Each row is a point on a landscape with many valleys, with its height.
A ball rolls from a point to whichever of its 6 nearest points has the largest drop for the distance, and stops where none of them is lower. Distance is the straight distance between rows; heights are no part of it.
k_989 h=629:   69  218  -22 -117  -34  -67 -326  259 -321  284  192   29 -250    2  272  629  208  430  -17 -200
k_807 h=55:   52 -217  -27  -48  -34  -20  -39   85 -171    5 -319   22   64  193  149  179    0  150 -167  110
k_986 h=293: -173  105  -67  223  187  103  -11 -184   14  260  396  104 -146 -244 -187  -25  -83 -140  119  165
k_124 h=378:  381  -86   60 -211 -189 -248  124  229  -19 -154   78  280  334  401  196 -209  200 -246  200 -120
k_825 h=224:  -15   89  -57   78 -142   38  164  208   -9    5  246  -12  273 -476   97 -621 -184 -241  579 -271
k_74 h=198: -306   70  -16  451  281  121   -2 -285   77  252   73  -85 -432 -387 -362 -275 -295 -226  -94  278
k_577 h=185:   63 -336   15  139 -176  198   33  -75  161 -119 -416   26  150   13 -110 -246  -46  -34 -329  307
k_105 h=325: -131 -275    2 -171  114  -73 -182 -338   28 -591 -516  -13   95  425   91  491 -193  280 -816  -23
k_568 h=261:  308   10   -3 -461 -160 -281   45  439  -52   21   85  156  234  479  215   34  342   20  105  -80
k_250 h=523:  -82  442    0 -338  118 -126 -365   -2 -105  260  208 -287 -389  -33  227  640  154  341 -256 -242
k_631 h=128:  -78  137  123  193  101  120  141  -70  306  111  588   59  -23 -362  -89  -81 -184 -283  405   57
k_177 h=233:   55  333  -68 -172  -53   -7   39  425   54  168  505  -45  190 -393  249  -51   52  -27  773 -430
k_887 h=242: -347  175   29  143  429  210  -64 -110 -119  339  274 -281 -226 -298 -213  -42 -138   93  136  149
k_453 h=511:  124  -41  -47  104 -238   22   91   51  191 -214 -114   29  238 -175 -251 -538   42 -241  217  -81
k_314 h=200: -342  188   11   14  279  253  -50  -80   94  251  192 -265 -446 -269 -229  277 -228  314  -93   34
k_592 h=301:   40 -276   27  303  -45   77  -88 -251 -296  116  -61   82  -96   17 -110  104  -49  159 -236   13
k_186 h=237: -154  -39  -35   29  198 -294 -100 -333  -35 -332 -361  165 -170  481   -2  516 -313  188 -696   -4
k_668 h=172:  193 -188  174   30  104  170  334 -328 -100 -384 -758  -96  190  253   40 -390  299 -329 -474  290
k_874 h=391:  -19  269 -127 -106   37  120 -156  154   -1  348  604  -52  -98 -262  365  445  161   38  249  -23
k_946 h=534: -110  270  -24  -30  254   28 -244  -86  -94  278  164   48 -318   78  -25  385  -40  184  -64 -144
k_401 h=646:   84  162  -84 -121   21 -130 -396  -39 -152  141  -35 -124 -328  293  311  813  121  513 -376 -382
k_742 h=299:  259   -6 -110   12 -294  -61  187  173    1  -90   19  128  329  -87  -23 -769   86 -392  490 -160
k_923 h=180: -459   57   57  337  335  225  -73 -411   68  -30   73 -226 -504 -315 -428  -16 -445  143  -61   88
k_66 h=183:  399 -180  196  335 -220  121  314 -213 -122 -670 -439   13  339  379   66 -624  405 -179  284  -59
k_16 h=30:    8 -421  -36  319 -213  188  217 -321  167 -213 -259   58  216   29 -204 -300  -36 -138  -89  269
k_692 h=310: -178 -197   68  177  178  -56  -54 -351  113 -564 -467  -70  109  308  -96  300 -258  134 -871  -57
k_297 h=245:  -64 -251   69  218   -6  -87 -145 -182 -275 -202 -302   63  -75  287  -72  279 -164  239 -510  -24
k_358 h=294:  -72 -311   28  206  159   51    6 -345 -193 -497 -764 -390  250  186   92  -47  -63   88 -794   49
k_818 h=454:  105 -172    4  -51 -164  -64  214   45  188 -302 -244  133  291  105 -146 -338   65 -170   75  156
k_490 h=385:  -49  -62   11 -148   86 -237 -111 -117   20 -399 -374   -9  113  321  118  593 -183  471 -605  -76
k_267 h=375: -102  -48  -51  166 -222   14  105   54  247  -12  210   31  144 -288  -28 -158  -47 -167  393  -94
k_12 h=179: -578  102   62  290  275  313   94 -524  321 -108  233 -279 -526 -140 -146  494 -411  219 -209   81
k_440 h=289: -204  216   15  138  379   -5 -176 -133 -173  257  118  -56 -454 -106  -44   80 -203  253  -42   59
k_354 h=269:   42 -291   20  -27  104   89 -125 -143 -103 -323 -603 -174  217  197   12   66   18  174 -630  251
k_316 h=467: -160 -106  -54  214   10  -23  -76  -60   18  229  205  205 -205  -46   40  118  -25   92  -33  124
k_337 h=371: -207  142  -95  -75  204 -174 -166 -145   90   -5 -241   14 -318  301   59  583 -152  270 -550  -91
k_197 h=186:  -13 -202  -25   43 -339   90  -36   57  202   12  -25   40  224  -63 -220 -149   28 -115  228  185
k_355 h=309: -137  379   60  -32  412  230 -101  113  -36  512  626 -270 -227 -349 -117  267  -99   26  217   45
k_806 h=226:  -22  177 -108 -212 -117 -139   60  469  100   40  343    8   67 -336  198 -177   14  -80  611 -175
k_215 h=196:  327   50   71 -393 -186 -285   52  350   38  -58  206  296  214  313   97 -170  214 -152  364 -289
k_805 h=387:  348 -107   93 -427  -87 -116   70  408   66  104 -172   10  200  329  170  202  234   21   11  107
k_782 h=244:  -88  229   75   67  -36   43  -30  104  207   37  516  219  107 -469   84 -107 -242 -165  722 -165
k_145 h=537:   73 -153  -42 -199 -125 -117   -8  269    3  181  -47   -7  106   31  153    6  128   48  218   31
k_293 h=118:  259   90 -102 -208 -247 -207   10  438 -117   61  176  102  242  -65  137 -531   63 -269  540 -322
k_141 h=377:  -74  -11  -13  181 -288    7   -4   -1  171 -141  206   31  181 -494 -160 -517 -110 -242  477 -188
k_603 h=317: -254  120   74  234  104  237  156 -218   95  208  375  146  -61 -358 -216 -279 -199 -325  236  258
k_184 h=591:  -32  -56 -113 -308   19 -156 -256  264 -140  -80 -333  -89   43  332  283  754   15  582 -458 -255
k_813 h=528:  151 -161  -69 -179  -57  -91 -132  325 -117  140 -258   72  111  148  137  276  195  169  -84  166
k_511 h=351:  -58  340  108  -66  291  180   -5   88   37  400  691  -48 -108 -296   74  167   49 -108  223   48
k_413 h=148: -269   64 -118  125  224  -80  -55 -433   63 -146 -283  -58 -244  213 -138  251 -432  142 -589   72
k_468 h=435:  -83 -252   97  350 -248   74   81 -457  225 -267  -57    2  115 -217 -355 -347  -27 -326   23  286
k_729 h=241:  306 -192   93  -95 -162   10   86 -192  173 -326 -366 -150  254  143 -223 -529  193 -373   14  165
k_558 h=296: -152   15   96  441  -52  118   68 -409   87  115  202  160 -231 -206 -264 -193 -216 -356  -74  198
k_617 h=594:  371 -173   94 -327 -140 -147   67  193  100   -7 -148   20  206  244  -68 -253  197 -116   69  190
k_205 h=184:  -14  105  -84 -128 -217 -163   28  270    0  143  119   16  197 -340   94 -555   17 -251  590 -266
k_997 h=323: -149   26   58  198  -89   29  140  -76  168 -151  527  146   33 -481  -55 -483 -256 -340  575 -120
k_646 h=136: -341   72   16  150  291 -147   -5 -471  144  -80 -424  -92 -414   82 -420    3 -391  -70 -583   91
k_665 h=161:    8 -275    7  469   20  165   65 -422 -114 -270 -339   15   61   83 -221 -199  -63  -65 -483  184
k_733 h=221: -415  183  -17  -66  237  107 -153 -157  112  175  -96 -136 -653   13 -133  409 -224  230 -348   19
k_274 h=708: -251  -66   90  453 -139   94  271 -428  195 -110  348  174   75 -303 -368 -585 -273 -418  207   85
k_643 h=190:   96  211 -274 -258 -136 -232   39  566 -104  169  370  182  204 -195  283 -354   50  -98  616 -409
k_685 h=421:  -81  462   85 -332  168  133 -250   47 -123  377  515 -505 -417 -121   83  580  126  464  -31 -153
k_325 h=362:  201 -242  101 -326   33   -9   61   77 -205 -153 -491   51  271  449  229    2  156   86 -429   90
k_632 h=458: -258  489   -5 -211  197   93  -13   71  -28  340  397 -543 -425 -208   97  438  103  490    9 -139
k_767 h=257: -103   63 -142 -128 -188  -81  -83  419   75  159  335   54   49 -231  285   50  123  -25  542  -55
k_575 h=363:   31   10  -54 -330 -132 -173   40  317  156   28   22   39  135  -17   66  -74   86  -60  361  -86
k_129 h=487:  404 -151   84 -280 -117   49  239   32  -14 -213 -265  156  283  338   63  -71  266 -152  -64   65
k_722 h=626:    5  -46  -51   60 -112    9 -235  210 -108  363  199  136  -39   -4  241  442   33   32   97   77
k_100 h=331:  384 -195   81 -493 -163 -182  149  342 -212 -176  -54  208  337  509  314   59  377   42   27  -45
k_220 h=545:  245   57  -47 -316   82 -134 -142  440 -216  217 -400 -100   -8  397  366  536  299  453 -265    4
k_262 h=353:   75  344   13 -177  331  182 -170  164  -94  633  687 -388 -213 -318   44  389  106  222  139  -18
k_555 h=170: -446   40  -23   11  252  161   30 -355  147  101 -194 -215 -580 -112 -210  347 -329  205 -316  -14
k_363 h=445:  144 -127   68 -154 -151   78  103  162  -29    7 -331   69  195  163 -115 -110  112  -79 -119  169
k_651 h=252:  118  213 -210   -1   51   37  173  414  -76  130  496   22  167 -696  352 -439  -74  -33  869 -294
k_226 h=314:  218    9   22 -537 -133 -296  -17  406   40  262  -70   87   42  318  278  316  393   92  164   73
k_780 h=189: -186  214  -84  111  281   13 -167 -157   35  105 -174   14 -387  151 -117  253 -305  127 -405  -99
k_636 h=448:  368  -90   57  -56 -301 -133  143   11  -76 -369  -35   70  417  192 -170 -546  309 -317  117 -184
k_38 h=206: -154  -71  -18  298  -28  -29  -43 -258 -142   -3 -117  116 -270  109 -211    6 -244   26 -326  168
k_628 h=265:  -70   97   32  161   10  154  158   36   68  129  462  150  -47 -210   46   66   70 -237  422   53
k_50 h=479:  278 -167  -78 -286  102  -81  -75  377 -183  141 -467   24   52  437  264  368  214  292 -285  -50
k_975 h=119:  -38  -59   18  632 -248   99   86 -298  349 -267  122  148  132 -458 -436 -739 -113 -492  316  -57
k_40 h=473:  139    8 -201 -346  -68  -61 -216  389 -199  333 -148  -77  -58  166  410  495  336  413  -10  -15
k_878 h=152:  284 -121  143    7  -27  230  289 -279  -59 -451 -517   10  206  406  -54 -489  363 -340 -192  217
k_374 h=258:  -74  294   19  -26 -136    7  135  166  231  -57  615  133   65 -416   37   45  -57 -132  658 -221
k_264 h=335:  282 -115  -93  291  -86  116  211 -249  197 -371 -382  -48  193   -4 -360 -659  182 -433  157  129
k_910 h=103:  389  -85 -110 -303 -259 -322  163  615 -294 -132  227  214  604  166  364 -273  370   44  391 -404
k_947 h=663:  -30  -33  -21   43  -60  -71 -146  124 -202  178 -142   73 -103  114  104  374   76  231 -150  -33
k_576 h=228:  252 -288  165 -108  -45   42   91   42 -126 -154 -306  -33  247  311   55 -180  343 -234 -339  277
k_801 h=334:  198 -215   -8  -44   85  -51 -123  162 -224 -205 -516  -99  110  359  246  175  -33  387 -400   72
k_606 h=188: -331   39   13  260  221  133  -28 -366 -122  208   35   13 -360 -126 -367 -189 -233   37 -111  209
k_181 h=437:  -72 -161   57  284 -199   60  101 -313  147   23  143  103   31 -235 -212 -242 -127 -338  117  236
k_276 h=191: -107  -74   69  442   40   13  -34 -395  -85   39    4  147 -107  -51 -276 -134 -209  -98 -280  172

Where does a ball stop that starts at each point below?
k_887 -> k_646
k_722 -> k_293
k_989 -> k_910
k_250 -> k_646
k_262 -> k_646
k_617 -> k_910
k_74 -> k_646

Call two points neighbours if one is among the 6 nearest of the other. Go from one point of each pair to the other, from neighbour to neighbour, staying as low as possible. Name the highest point that can't be avoided.
k_293 and k_16 -> k_986
k_910 and k_975 -> k_997
k_293 and k_631 -> k_782
k_16 and k_646 -> k_276
k_807 and k_646 -> k_297
